A landscape with many valleys, sampled at points; each row gives a point and its height.
A ball rolls from a point to the lowest of its 2 nearest points, and stops where none of them is lower. Distance is the straight distance between rows; heights are no part of it.
q308 h=589: [ 96 149 172  65 108 109 110 124 126 107  86  99  92  67 127 127 121 121
 124 201  68 143 149 125 117  85  88 140 105 135  91 170  61 126 172  97
 175 155 139 181  56 138 121 136  95  88  96 109 149]
q963 h=237: [ 91 105 119 103  93 136  99 140 136 139 105 129 120 111 152 111 105 197
 166 139 121  73 138 153 181 145 139 168 129 166 112 133  72 152 169  70
 123 131 132 125 110 167 170 121  97 142 146 110  97]
q651 h=375: [ 68 151 150 134 178 161 129 166 118  78 113 141  89 142 135  95  91 122
  95  54 131  93 119 192 153 178 141 106 141  55 116  96 136 141 160 103
 106 111 100 117 159 121 156 149  82 165 146 137 130]
q694 h=199: [ 91 148 119  69 120 126 127 151 153 145 106 116 110 131 128 147 127 166
 179 143 119 106 142 149 162 135 108 148 131 174  94 127  77 130 123 121
 127 140 137 108 109 128 137 118  93 108 105 114 136]
q124 h=426: [166 131 150 178 102 112 107 144 108 131 177  78 159 107 148  87  93 202
 196 106 153 123 118 123 144 158 161 128 145 150 142 112 102  94 110 139
  98 108 111 121 155 182 138 107 141 204 200  86 102]
q504 h=874: [122 161  84 145 105 137 168 107 135  83 121 161 148 116  82 150 126 110
 135 124 145 149  82  70 110 160 137 119 144 139 132 110 122  97 120 175
 106  65 113 131 140 137 101 147  94 162 102  92 116]
q754 h=371: [ 97 130 117 116 108  64  84  96 118 147 143 120 114 119 135 145 151 149
 169 156 145 121 152 159 148  74 120 141  65 151  51 134 106 159 122 130
 162 156 166 136  96 154 114  81  83  92 138 146 124]
q790 h=327: [ 71  96 159 149 165 117 167 162 139 153 147 146  76 174 160  85  61 118
  87 102 145  91 131 124 206 160 156 106 165 104 140  98 133 160 116 116
 110 113 109  48 102  95 171 167 143 112 149 164 146]
q810 h=559: [207 130 132 149 124 158  94 156 125 170 148  90 147  98 139  93 101 180
 162  92 106 124 187  99 134 149 113 124 152 171 167 122 110 148 124 155
 107 182 121 152 146 132 130 121 201 161 138  97 118]
q135 h=249: [135 192 110 115 106 168  76 125 108  85 154 179 117  99  99 156 136 130
  93  56  88 161 132 127  51 164 125 110 176  83 124 120 190 127 125 161
 125 159 152 207  79 142 101  93 159 162 115 128 163]
q226 h=738: [ 82 111  79 156 100 148 145 105 149 117 101 130 114 197 147 115  78 116
 148  69 148  86  65 125 167 167 149 140 163  86 140 104 124 126 133 124
 135 122 105  72 131 113 175 126 119 105  94 133 118]
q621 h=611: [169  94 189 172 165 123 144 164 159 192 105 117 112  88 165 124 146 112
  81 105 148 135 160 122  96 124 155 139  66 128 143 158 126 172 155  94
 133 148 126 142 123 139  80 157 193 133 131 147 122]
q365 h=304: [168 133 125 120  65  92 125 103 124 107 149  90 160  51 144 141 144 148
 118 139 154  86 174  60 193  84  98 103  80 162 164 125 107 113 135 146
 139 104  77 146 139 137 163 124 124 153 110  68 124]
q58 h=449: [ 50 169 115 132 131 118 201 128 129  73 124 105 172  98 153 143  86 157
 204 115 108  88  82 119 171 176 138 129 110 150 114 129  95  94 107 137
  99  89 107 114 128 108 148 110  76 185 143  64 113]
q576 h=562: [133 161 142 104  77 100 139 113 141 119 140 163 119  74 106 166 165 131
 104 169 116 166 137  67 111 129  78 100  97 142 132 151  85 104 138 126
 130 103 109 161  86 168  93 126  94 107  82  55 133]
q877 h=864: [151 155  71 145  88 134 125  89 124  92 160 154 142 124  74 144 134 117
 128  73 144 164  92  80 108 163 139  85 176 114 143  89 147  80  86 194
 122  74 136 132 166 132 105 137 152 170 122 130 114]
q506 h=380: [137  94 133 173  86  68 126 133  76 130 138  77 180  99 192  98 119 149
 120 125 139 110 137 124 109 136 171 141 108 142 165 157 134  99 156  82
  95  93 132 162 122 195 134 131 118 175 188 128  71]
q876 h=480: [137 114 153 158 103 144 114 126 148 169 154 142 121 132 118 114 145 162
 106 156 207 112 127  83 166 113 167 113 129 141 145 100 106 121 132 111
 142  84 102  83 129 152  98 155 174 140 146 138  91]
q620 h=210: [149 120 132 148  91 113 112  85 153 165 182 168 150  76 130 180 189 104
  92 143 139 115 152  81 129  85  91 104  73 162 133 163 149 162 105 156
 151 149 123 116 118 102  74  91 153  85 130  96 154]
q743 h=522: [ 88 149 139 137 103 108 168 112 150 155 145 163 148 141 106 155 158 126
 119 199 190 132 106  65 153 111 135 104 105 140 103 123 106 128 139 133
 116  69  86  96  95 140  75 144 100 114 109 104 126]
q263 h=564: [170 105 155 152 197 141 144 133 133 176 124 126 110 106 121 143 168 100
 151 139 125 126 146 160 112  80 127 131 109 143  87 182 129 153 131 125
 148 172 129 114 135 122  95 133 140 109 138 167 170]
q241 h=457: [ 47 159 116 110  99 147 144 128 113  32  71 124 115 106 141  87 124  88
  93 165 121 120  89 131 126 143 138 139 133  56 132  89 134 107 170  96
 156 116  97 150 111 139 121 128  94 156 119  85 131]
q358 h=644: [147 110 202 165 124 117 112 151 140 160 116 115 129  69 182 101 123 136
  53 127 136 141 153 125  96 149 176 116  78 109 172 126 110 148 170  75
 117 115 154 172 122 163 119 142 179 159 140 149  73]
q979 h=320: [207  89  70 159 148 138  95 133 122 136 114 158 110 135  71 130 154 169
 148 104 112 131 123 133 101  96 143 175 152 138 146 145 141 134 147 150
 125 118 141 141 183 173 118 183 154 157 137 127 103]
q962 h=247: [ 77 208 118 107 102 147  93 117 122  85 152 143 143  90 134 127 113 125
  79 134 136 134 106  86 103 164 151  97 144  88 146 116 126 114 175 118
 134  98  98 160  63 158  89  86 108 159  99  75 131]
q512 h=685: [115 147  83 116  79 166 112 104 134 102 134 135 155 131 141 139 114  97
  62 103 151 101 144  52 161 164 123 113 133 120 151 102 146 126 135 134
 120 129 115 126 102  90 128 131 154 147  80 102 133]
q392 h=160: [131 152 139  86 116 115 125 160 132 137 140  85 115  78 148 125 135 159
 171 130  88 102 166 130 150 136  97 113  96 183 142 141  78 103 109 138
 129 149 120 131 128 131 127  86 129 113 112  90 111]
q276 h=780: [ 76 117 139 130 156  88 150 128 137 146 140 109 128 145 172 130 130 152
 116 167 178 104 138 132 188 113 143 121 110 136 100 105 122 114 101 100
 128 110 140  80  98 117 138 136 107 128 137 153 137]
q422 h=518: [147  82  95 132 214 142 137 113 108 193 123 105 170 176 152 174 112 109
 176 164 104 138 133 152 115 102 130 153 171 151 126 171 138 132 103 142
 134 174 165 124 105  83 158 101 144 121  97 193 171]
q342 h=397: [114 152 127 106 142 103 194 147 114  64 111  50 154 101 151 134  98 150
 153 138  60 115 118 103 166 151  88 122 127 156 170 121 101  51  77 135
 101 116 120 132 150  99 181 131 123 146 111  61 124]
q839 h=854: [159 120  79 139 108 152  98 104 132 130 144 194 113 147  60 152 152 132
 105  99 142 145 115  80 110 148 136 115 183 130 149 114 149 118 107 172
 129  92 143 117 147 132  87 185 194 138 120 138 116]
q791 h=804: [136  95 150 116 120  96  85  83 127 175 163 123 164 108 153 171 171 131
 140 185 143 150 121 115 107  95 129 119 115 173 137 155 104 121  71 132
 168 130 180 126  89 133  98  91 139  96 141 177 127]
q544 h=317: [ 79 136 105  64 133 109 133 134 110  68  74  70 144 146 146 133 110 113
 108 174  64 106 110 145 132 124 109 181 123 128 125 147 132  75 127  81
 138 147 150 142  84 102 175 114 105 103  93 131 135]
q213 h=586: [157  81 178 189 159 133 114 117 133 214 130 134 108  98 143 131 158  88
 120 136 125 129 153 152 100  87 158 140  56 141  93 196 113 186 144 102
 153 187 132 141  98 139  67 122 163  96 149 154 130]
q98 h=458: [106 111 157 135 190 108 133 158 134 127 101 107 103  95 180  94 132 135
 113 146 114  98 158 169 132 138 140 161  72 133  97 164 113 159 179  74
 117 166 132 147 104 152  96 143 107 129 129 133 126]
q772 h=587: [112 161 149  66  66  82 126 115 113 104 111 105 118  86 119 157 155 128
 109 181  77 144 141 101 148  82  63 136  73 151  97 159  88 108 135 112
 154 135 118 167  67 142 153 114  73  80  85  65 134]
q524 h=340: [111 157 136 119 110  82 142  91 128 137 134 152 121 123  98 191 165 128
 176 159 138 181 124 142 100  69 111 130  87 148  63 130 128 145  96 179
 171 145 178 135  99 128 105  79  67  79 124 129 146]
q401 h=815: [139  88 113 116 123 152 100  91 119 151 127 165 165 103 125 180 177 100
 127 162  81 131 123 112  74 107 127 140 144 159 141 166 129 113  68 126
 141 164 183 139  64 118 107  90 166  97 112 173 165]
q72 h=555: [162 129 171  78 158 132 170 138 123 113  80  73  88  60 121 129 143 112
 155 153  51 142 138 160 112  65  79 141 113 143 104 186  73 101 160 100
 159 152 117 173 108 145 127 148 108  99 106 140 158]
q822 h=620: [120 142 160 150 100 145  68 159  94 187 163 178 117 130 121 123 146 139
 103 125 102 126 165 141  97 152 152 117 105 160 124 153 120 205 134 125
 101 174 150 141 106 124 102  84 138  96 125 125  84]
q230 h=345: [189  92 119 178 165 107 148 143 120 163 137 126 162 125 111 117 146 141
 197 127 117 128 145 118  99 123 143 130 109 182 148 139 136 131  79 167
 102 149 134 116 186 123 103 127 177 121 156 146 113]
q755 h=490: [161 127 117 144 166 127 132 136  99 125 124 102 116  67 170 114 154 108
 127 133  78  99 154 137 122 117 124 154  52 158 114 191 125 148 164 109
 140 188 115 164 101 140  95  90 118 109 111 112 133]
q661 h=265: [120 148 100  71 166 146 191 124 117  47  74 100 144 155 123 153 133  87
 146 135  55 149  88 174  94 116 105 177 109 118 129 135 156  87 110 127
 126 166 132 151 114  87 160 106  90  97  79 140 154]
q787 h=419: [102  75 142 135 165 135 144 103 147 171 139 100 124 204 169 128  49 114
 107 142 169 129 104  88 174 145 127 108 200 112 153 124 102 126 117 128
 144 104 136  75  86  88 169 172 165  98  94 187 172]
q297 h=581: [148 147 106  84  63 195 128 131 157 103  79 185  77 161  54 165 122 137
  99 109 129 165 135 128 118 125  79 130 186  84 133  79 122 130 128 152
 140 131 135 155 122 131 172 155 116 124  80  96 148]
q195 h=704: [108 115  66 141  62 182 123  73 146  82  90 144 118 150 128 117 109  84
  32 109 157 117 122  75 160 142 134 123 149  44 145  81 156 135 152 126
 153 137 142 134 116  99 142 142 161 146  77 119 120]
q345 h=357: [217  60 126 176 129 116 132 152 112 140 125 104 135 134 116 103 130 183
 170  82 126 151 122 162 107 122 148 180 142 150 166 143 121 113 136 120
 109 111 127 138 203 187 141 168 159 175 175 131  84]
q473 h=528: [174 151  98 134 136 159  88 167  91 143 145 128 126 123 110 124 121 159
 174  71  86 115 148 138 101 154 128 146 166 166 139 145 123 147 141 151
  86 159 126 152 152 162 133 112 126 161 132 105 123]
q688 h=530: [ 94 157 117 114 100 129  99 112 127  83 119 199 105 149  66 150 185 109
 109 135 148 168  97 146  60 122 147 105 127  63 132  87 171 123 114 158
 159 107 142 139 144 157  76 120 124 116 146 109 127]
q41 h=525: [205 131  97 117 100 103 197  97 117  76  79  85 128  42 142 111 146 115
 103 166  69 140 133  84 113  67  72 150  99 146 123 174 150  89 191 138
 149  99 120 169 137 151 118 171 116 126 137 105 124]
q28 h=629: [150  90 206 121 127  94 136 157 154 155  68  90  97  57 173 100 118 142
  75 143 121 147 156 144 101 100 148 137 101 117 162 131 108 111 155  64
 173 111 160 162 108 157 154 165 164 132 155 181 112]
q997 h=256: [192 115 128 134  87 114 132 105 148 142 156 116 131  56 135 148 169 134
 108 139 144 128 167  74 135  95  98 104  84 157 150 138 112 112 118 142
 154 134 139 132 151 140  95 131 169 126 128  98 122]
q143 h=195: [167 128 134 129 144 141 156 139 142 117 142 118 144 118  95 121 129 135
 156 104 140 139 136 113 126 153  97  78 161 135 165 100 109  83  88 161
 109  94  95 114 200 111 115 166 165 146 140 128 137]
q975 h=372: [ 87 125 155 141 168 161 109 146 125 151 140 155 127 167 149  91 113  83
  63 150 141 102 117 111 117 181 167 120 119 116 131 141 148 179 168  90
  91 122 132 117 106 112  85 158 161 102 129 166 116]
q811 h=507: [141 131 128 156 124 197 103 131 138 112 144 109 107 136 144  82  40 152
 119  36 122 105 102 134 172 193 127 102 203  85 155 111 101 123 143 134
 122 120  91 118 170 116 198 138 151 194 120 115 127]
q178 h=604: [139 111 176 176 128 120 104 158  98 208 146 151 103 130 108 116 150 133
 147 110 107 130 163 161  96 128 166 137  86 166  99 189  94 201 162 115
  96 173 116 143 104 162  58 137 149 102 132 125  84]
q224 h=261: [164 136 118 106 145 160 147 123 115  86  91 175 123 120  54 173 197 104
 144 136 102 176 109 160  71  74  86 131 132  97  97 128 141 139 121 169
 154 134 119 165 149 131 108 128  81 104 117 147 175]
q44 h=517: [150 106  93 103 125 138 131  93 115  95 111 124 144  97 133 136 173  88
 103 158  78 137 119 124  84  96 109 140 139 122 142 135 165  93 105 105
 151 149 184 151 135 117 132 110 140 115 119 167 144]
q122 h=828: [133 104 130 144 109 148  78  69 118 147 126 182 135 102 111 204 176 109
 111 166 128 158 126 104  73  69 106 140 169 127 116 137 149 157  99 148
 187 153 202 143  84 128  91 112 145 101 131 148 180]
q919 h=666: [137 133  84 114 144 136 130 143 142 134 125 123 157 131 142 137 126 112
 123 140 129  92 145  75 128 158 120 140 120 168 151 143 123 130 129 136
 104 141 116 120 116 104 104 138 147 119 103 115 138]
q220 h=503: [123 126 156 150 118  80 140 130 162 181 160 134 153 121 125 146 145 151
 148 154 191 107 138  71 137 116 159 105  73 160 131 141 105 135 150 145
 117  81  86  95 121 153  56 145 167 109 146 109 108]
q352 h=305: [157 156 157 116 141 130 161 107 119 147 114 168 133 140  66 197 165  96
 178 151 125 213 116 133  93  74  77 122 137 135  63 141 124 149 101 191
 143 131 147 138 128 115 116 127  65 112 108 134 172]
q236 h=314: [158 148 157 158 165  96 123 159 106 157 181 107 166 121 118 106 125 145
 210 104 113 132 143 148  87 157 135  87 129 150 143 143 133 111  88 175
  77 133 108 128 177 133  85  99 159 147 167 131 115]
q637 h=311: [119  82 135 187 160  94 155 146 121 136 158 131 127 178 132  86  91 169
 178 106 158 112 119 146 166 175 152 131 141 144 135 105 131 113  89 137
  81 103 114  65 180 125 144 153 143 143 187 142 112]
q838 h=479: [ 95 153 146 132 146 102 153 134 139 113 143 183 133 168  39 144 147 116
 149 128 174 147  85 158 121 110 155 108 128  97  69 118 143 112 129 167
 115  41  90  91 185 118  78 160 105 132 151 158 109]
q479 h=407: [139 122  90 112  75 146 153  86 177 143 124 137 117 227  85 149  80 149
 177 111 174 175  80 136 157 126 125 147 190 132 137  65 118 114  99 179
 164 129 111  95 126  97 201 124 109  96 110 123 135]
q202 h=290: [140  92 156 162 103  72  66 105  95 159 209 120 154  94 167 122 160 129
  90 133 164  98 182 128 138 110 141 106  23 133 141 172 138 175 142 119
 109 141 116 148 137 154 113  71 120 124 139 111  91]
q223 h=391: [ 83 120 105  97 146 134  93 128 118 123 101 140 120 193 109 120 134 125
 170 125 125 137 111 191 100 135 147 160 147 108 100  99 139 145 115 112
 119 154 164 130 129 137 134 114  94 105 132 181 131]
q284 h=579: [167  90 206 109 153  79 158 125 124 144  99  59 104  65 184 135 104 134
  67 167 109 171 167 131 128  56 112 131 128 116 155 144 123  95 137  93
 204 129 184 136  89 136 180 177 141 138 160 164 147]
q690 h=634: [156  87 165 169 185 109 165 180 129 210 113 124 148 141 161 121 152  97
 143 123 127 114 150 126  94 140 155 144  98 160 142 182 144 172 126 114
  91 159  99 124 111 126  68 154 200 111 147 158 133]
q678 h=460: [ 78 103 112 119 143 120 136  85 125 111 109  82 133 192 173 145  85 103
  94 152 154 141 102 113 161 115 124 133 162  90 136 105 122  95 103 100
 160 123 165  99  82  89 187 137 110 120  82 157 156]
q60 h=492: [106  75  76 125 178 109 134 108 136 138 123  86 158 217 180 147  84 104
 121 141 110 117 109 134 137 136 122 159 135 122 141 142 151 114  71 130
 131 164 169 106  95  64 186 107 137  94  85 178 156]
q462 h=370: [115  85 152 150 183 163 154 154 179 166 112 134  89 158 146 112  61 124
  65 123 157 104 131 107 172 142 150 111 172  97 156 115 113 151 151 107
 121 107 114  88 119 102 165 212 165 134 118 167 149]
q138 h=263: [135 190 159 126 165 115 136 162 137 147 181 109 152 117 127 116 107 101
 148 111 134 126 137 112 110 167 120  69 153 127 144 139 148 119 120 158
  93 112  84 116 155 106  78 128 168 149 149 103 146]
q624 h=723: [ 75 115 113 159 123 171 140 109 136  91  95 129  96 152 157  97  91  95
  64 106 149  87  93 103 163 159 146 119 158  59 149 103 119 118 149  94
 138 109 119  98 113 109 155 150 129 132  81 141 127]
q657 h=470: [157  97 103 153 133 178 111 139 127 114 124 125  94 129 120  88  89 174
 118  93 131 103 110 164 163 147 141 149 179  98 156 111 128 123 165  95
 132 103 120 122 197 156 187 147 125 187 154 114  99]
q564 h=211: [181 153  95  90 139 189 206 116 123  60  80 161 140 144  84 178 171  92
 152 103  78 175 107 159  83  88  95 151 117 114 124 115 175 126 121 177
 120 169 105 159 130  98 144 117  91 100  90 124 164]
q192 h=354: [113  88 110 135 150  82 108 111 115 127 113 124 133 141 120 110 137 164
 182 163 136 139 105 169 110 110 163 168 136 149  89 126 115 118 127 102
 120 116 184 134 146 178 131 134  92 131 161 185 104]
q853 h=527: [166  97 147 111 113  88 183 113 127 113 111  69 122  86 166 122 126 146
  69 180 111 148 146 103 161  63  92 123 141 136 155 130 135  56 108  84
 166 104 152 119 120 125 203 172 131 136 143 133 139]
q618 h=469: [ 66 142 119 120 134 145 163 132 118  87 114 125 125 105 136 128 106 149
 182  99 120  84  83 157 153 176 147 131 151 111 123 130  93  92 145  83
 110  83 113 110 143 155 134 143  87 182 154 118 114]
q203 h=424: [ 71 134 128  99 150 130  68 130 121 118 107 174 118 211  55 131 137 138
 168 112 153 146  96 194 113 103 146 137 165  83  66  88 132 160 137 139
 140 103 120 118 147 135 109 167 101 121 159 180 138]
q99 h=328: [ 30 167 169 116 147 124 139 152 132 120 133 158  94 178 141  88 111 115
 113  97 151 101 129 207 152 165 161 108 126  81  76  84 157 159 150  88
  99 119 115  92 125 123 114 127 113 125 148 152 110]
q18 h=404: [168 108  94 135 135 181 145 109 146 166 133 170 140 154 100 159 160  71
 116 112 110 133 127 131 119  97 111 136 175 132 119 139 196 156  96 142
 137 175 145 103 159  64 130 120 184 109 125 163 174]
q595 h=336: [170 108 153 182  90  75 103 141  73 149 172  61 159  87 183 105 129 140
 104 110 134 125 169 138 105 109 151 133  69 138 136 185 119 157 167 108
  95 148 129 190 120 190 112 106 114 155 157 100  78]
q908 h=484: [151 105 131 104 151 133 159 112 143 132 138  82  96 150 143 127  93 177
 124 160 161 172 123 166 187  82  94 142 186 120 133  80 119  97 130 119
 184 123 147 111 147 116 221 114  95 146 126 135 161]
q386 h=428: [ 99 152  63 101  95 136 175 129 133  67  98  95 161 122 146 150  85 151
 178 105  86  94  92 102 164 145 117 162 122 155 146 122 117  93 127 140
 118 113 130 131 141 108 199 101  78 144 116  65 113]
q897 h=278: [136 179 140 117  96 114  67 127 133 131 175  77 178  59 160 126 108 161
 123 117 156  74 159  69 175 112 130  93 104 149 143 129 113 139 138 153
 112 119  69 159  95 142 156  93 119 189 118  58 149]
q990 h=580: [169 132 139 138 119 172  96 138 134 156 164 113 145 121 152  76  74 151
 112 102 117 127 182  98 161 188 105 100 161 153 176  92 130 149 104 148
 103 177 128 132 149  64 156 112 221 149 130 122 115]
q950 h=455: [159 124 119 164  85 115  96 133 116 129 163 132 122 106 119 109 139 190
 151 128 175 112 135 109 164 128 159 135 120 154 137 103 113 100 131 133
 135 101 111  98 164 167 126 107 132 165 165 103  83]
q130 h=540: [126 157 169 121 114  95 178 114 166 156 156 175 155 122 111 149 164 105
 124 197 136 195 115  63 121 141  81  92  83 147 111 158 111 124 127 143
  98  95  81 110 104 128  67 127 102 104  93  62 137]
q612 h=493: [ 80 191 153 104 110 137 171 131 132  63  95 147 112 114 117 112 155 102
 106 172 144 168 103 165 132 137 109 118  99  60  99  89 139 118 170 112
 141 118  82 132 122 151  84 119  63 145 104  57 134]
q416 h=526: [125 152 157 104 118 151 163 139 139  99  94 130  89 117  97 129 158 118
 119 148 149 154 122 157 154 107  91 104 142  87 103  98 105  94 133 111
 131  93 112 121 164 147 140 152  66 154 111 106 137]
q349 h=765: [ 75 139 110 122 130 106 121 114 125  98 129 123 157 135 168 133 159 107
  82 163 175  84 128 113 164 125 148 128  68 117 126 113 159 134 136  96
 131 122 114 115 101 112 124 109  89 121 110 115 128]
q294 h=792: [118  79 154 130 136  89 108 131 132 176 164 109 147 138 174 117 155 160
 126 167 160 117 146 137 143 134 147 119  88 169 137 134 110 125  87 103
 118 132 144 111 111 141 114 110 143 110 149 163 100]
q214 h=394: [130 115 127 168 108  77 106 121 107 174 186 128  87 121 127 120 144 152
 170 123 129 107 177 178 150  96 128 139  27 158  50 160 109 163 127 132
 118 172 134 124 133 154  92  74 109  92 154 127  94]
q513 h=280: [ 92 117 102 138  89 128  55 151 105 129 100 168  90 142 110 108 131 187
 137 135 122 100 153 148 144 114 141 179 118 136  98 109 115 197 170 106
 135 157 157 149 118 173 154 114  85 111 141  97 103]
q724 h=541: [126 100 149 110 206 121 143 153 132 179 132 110 131 153 148 139 137 115
 159 146 121 130 143 167 126 123 122 119 145 153 118 152 126 128  82 124
 121 155 140 102 125  92 129 135 139 109 134 192 163]
q902 h=330: [ 70  94 114 142 133 149  95 135 109 142 123 133 138 214 167  90 104  95
  80 132 137  97 131 135 133 174 153 147 117 107 125 129 142 179 136  85
  88 158 160 114  96 102 144 123 127  92 107 163 112]
q986 h=285: [ 67 113 152 118 160 123 133 156 133 147 132 139  94 213 151  92  86  96
 109  83 136 117 126 190 158 166 145 120 152  96 107 109 156 162 116 106
 104 144 135  83 124  85 167 139 123  91 135 190 132]
q379 h=343: [153 155 126 111 130 137 154 110 140 149 112 155 140 198  74 196 146  84
 170 130 157 191 110 158 111  68 109 135 164 114  88 108 173 158 104 189
 158 140 152 110 149  82 139 135  95 104 141 157 153]
q903 h=520: [194 131 162 127 188 151 188 148 117 108 114  80  80  31 161 120 147 102
 121 110  64 121 156 151 121  86 102 126  68 139 129 182 114 118 163 111
 150 172 102 160 126 130 112 122 147 124 110 118 153]
q627 h=456: [101 165 120 111 159 112 129 145 134 122 116 191 121 169  58 141 150 103
 156 142 147 138  91 145 106 132 148 144 138 126  72 135 157 167 159 157
 121  90 101 111 136 121  58 162 108 101 138 145 139]
q799 h=652: [ 85 174 153  95 103 134 111 139 131 160 137 210 104 144  99 182 175 116
 150 116  99 139 133 168  68 134 135 112 125 136 120 140 155 153  96 145
 145 164 140 129  68 118  97  61 134  57 125 130 143]
q516 h=417: [ 85 129 153 102 215 129 153 172 136  92 106 131 101 116 140 114 125 137
 119 103 116  94 141 201 136 160 122 132 124 102 102 133 125 135 161  89
 103 127 102 123 139 135 115 168  83 151 141 148 156]
q332 h=378: [108 147  94  99 105 120 151 111 153 150 109 141 152 214 100 188 102 106
 176 143 163 170 107 107 129 116 128 144 157 156 110 104 131 142  85 182
 139 129 158 106  95  79 159 124  97  90 107 145 141]
q750 h=750: [ 84 137  73 125 109 130 141 117 147 117 100 121 146 202 158 140 114 101
 115 115 177  88 118 114 174 129 147 150 104 111 128  96 164 139 126 124
 131 141 115  91 107  83 172 122  98 101 109 113 122]
q645 h=415: [ 76 158 121  82  91 167  96 124 121  40  92 150 115 123 121 105 117  77
  81 128 101 134 112 127  73 169 139 122 131  57 153  87 142 118 153 115
 148 145 139 165 105 126 116 113 132 129  99 112 132]
q292 h=157: [100 202 113 117  86 158  47 125 123  84 151 159 111  98 109 123  96 141
  73  93 118 145 110  95  71 174 153  95 187  76 131 103 145 119 146 142
 123 106 145 197  61 167 115 103 144 175 114 104 139]
q359 h=440: [157  95  94  97 108 157 133  88 172 129 147 110 104 190 118 102  96 164
 129 128 154 164  98 148 164 137 106 153 197 134 151  71 117  94 105 138
 179 138 125 116 145  95 216  90 139 113 110 138 150]
q969 h=650: [118 120 119 138 186 102 164 176 139 165 113 115 167 150 158 121 106 114
 182 144 120  83 144 104 136 171 133 147 115 180 142 170 128 158 127 143
  75 141  95 111 117  96  83 152 166 106 143 126 135]
q495 h=637: [ 91 180 139 116 100 113  89 152 119 170 174 190 114 168 106 136 154 125
 136 107 135 131 136 148 101 153 155 111 112 137 119 122 170 166 125 136
 116 135 131 107 122 131  89  72 134  85 146 117  94]
q598 h=422: [ 71 117 172 135 174 177 100 130 142 130 112 162  97 181 118  92 105  70
  54 145 156 125  97 138 128 146 156 100 149  57 112 103 143 176 151 111
 135 104 139 111 131  95 118 177 156 107 130 195 142]
q635 h=369: [ 79 187 151  78 134 157  88 145 118  92 140 145 123 127 121 114 130  97
 109  88 105 138 119 175  75 183 148  95 124  78 142 105 140 122 143 111
 121 137 123 157 129 130 105  83 111 133 113 132 114]
q631 h=544: [143 122 156 161 120 176 107 125 142 135 155  97 132 127 158  60  39 158
 128  80 142 112 139  83 175 209 131  87 192 129 186  86  93 121 116 141
 112 126  90 119 129  99 157 151 212 168 136 121 123]
q521 h=499: [135 168 102 109 152 162 116 156 121  99 130  92 132 119 140 114  95 126
 155  68 103 104 117 137 124 175 122 130 161 127 140 128 127 105 141 130
  99 129 120 135 156 138 145 121 105 176 127 101 144]
q821 h=553: [125 127 131  89 109 184 134 118 152 117  81 131 103 178  81 143 112 115
 111 135 152 168 106 151 148 108  85 118 196  61 114  83  98 118 132 120
 145 108 113 131 147 123 179 162  81 141  87 132 157]
q102 h=279: [163 118  93 165 127 130  93 141 105 140 165 152 135 184  81  99 117 159
 183  83 132 138 107 132 125 159 151 146 164 159 142 110 143 129 106 166
  96 103 114  93 198 127 131 147 145 151 157 122  89]
q417 h=241: [148 118  86 142 144 129 153 129 147 116 127 143 146 175  76 118  96 106
 172  81 134 129  99 110 130 157 116 110 173 137 143 110 140 121  93 186
 106  96  99 100 209  78 140 164 155 111 129 149 131]
q306 h=844: [152 112  79 155 112 118  95  93 137 141 137 192 137 136  87 176 181 131
 106 157 157 131 120  69  97 106 138 139 131 152 125 128 163 147 102 159
 145 110 168 120 120 133  85 151 152 105 134 141 134]
q92 h=374: [172 104 126 164 161 129 156 136 136 171 155 148 158 135 123 130 157  83
 143 132 120 118 145 112 123 120 120 112 142 156 141 149 181 142  79 146
 114 152 129  92 176  69 100 135 207 111 161 152 149]
q756 h=251: [153 102 113 140 100 100  70  97 124 151 157 144 136 104 134 150 180 122
 101 143 171  90 166 106 154  76 120 130  44 148 116 143 156 184 119 140
 155 145 137 124 133 123 128  94 114  98 132 119 134]
q436 h=318: [131 205 146 103 150 159  85 138 107 116 170 167 128  85 104 135 154 114
 122  83  81 162 129 169  47 151 131  87 134  95 129 152 156 142 144 144
 125 158 107 165 115 138  81  56 126 138 116 117 147]
q815 h=392: [194  88 159 188 143  94 154 150 115 108 138  85 162 103 134  96  93 198
 213  84 139 145 122 145 114 150 149 152 132 145 166 116 119  82 100 157
 101  92 119 130 204 171 146 141 157 194 213 120  99]
q486 h=361: [116 139 115  90 134  94 194 131 121  70  87  66 155 126 140 151 121 123
 108 178  68 136  99  96 160 110  83 164 114 161 126 148 115  59  98 102
 111 118 129 139 122 102 191 143  93 118  87  90 132]
q475 h=481: [168 118  80  89  91 125 154 111 125  92 108  94 130  94 137 107 129 137
 112 149  82 130 132 111 129  94  93 138 157 150 160 123 149  65 132 108
 147 106 161 137 155 127 183 130 129 123 130 141 118]
q738 h=477: [179 130  90 140 114 106 157 128 123  97  92  72 147  56 177 111 115 144
 129 121 102  89 141  94 135 105 124 159 115 147 150 167 144  95 195 114
 134  96 123 152 148 166 149 153 124 168 167  99 114]
q786 h=502: [116 138 148 121 129 125 150  99 138  95 128 164 140 161  67 151 176  86
 112 146 172 184  82 155  92 107 124  86 125  69 101  96 146  92  86 150
 136  68 127 117 179 123  96 140  84 126 137 159 131]
q464 h=321: [151  85 126 156 126 116  90 140  93 153 126 126  97 138 111  97 154 164
 155 141 120 133 147 179 116  97 140 168 119 145  96 143 116 163 145  98
 121 167 165 135 157 176 124 126 108 118 149 147  98]
q67 h=212: [143 170 154 128 102 118  78 149 125 146 179  96 127  64 166 108 119 164
 118 116 135 106 178 113 157 135 129  92  81 157 142 127 103 138 143 131
 133 144 117 142 133 142 135  69 130 148 129  85  94]
q638 h=429: [157  96  97 155  99 132 114 130  97 112 113  99 129  99 164  69 106 147
  97 128 116 104 136 126 128 133 145 149 157 117 167 133 150 101 174  78
 126 108 149 148 163 172 174 145 128 174 174 130  85]

Where does a ball stop that starts at each point below?
q772 => q143
q822 => q986
q810 => q564
q786 => q392
q308 => q986
q821 => q292
q297 => q292

Call two points neighbours if one is among the 2 nearest of the other. Go from one point of each pair to the other, from neighbour to neighbour, staying as low as possible. Name the highest point that can't be avoided.
q392 / q475 => q41
q143 / q392 => q18
q564 / q620 => q214
q620 / q392 => q365
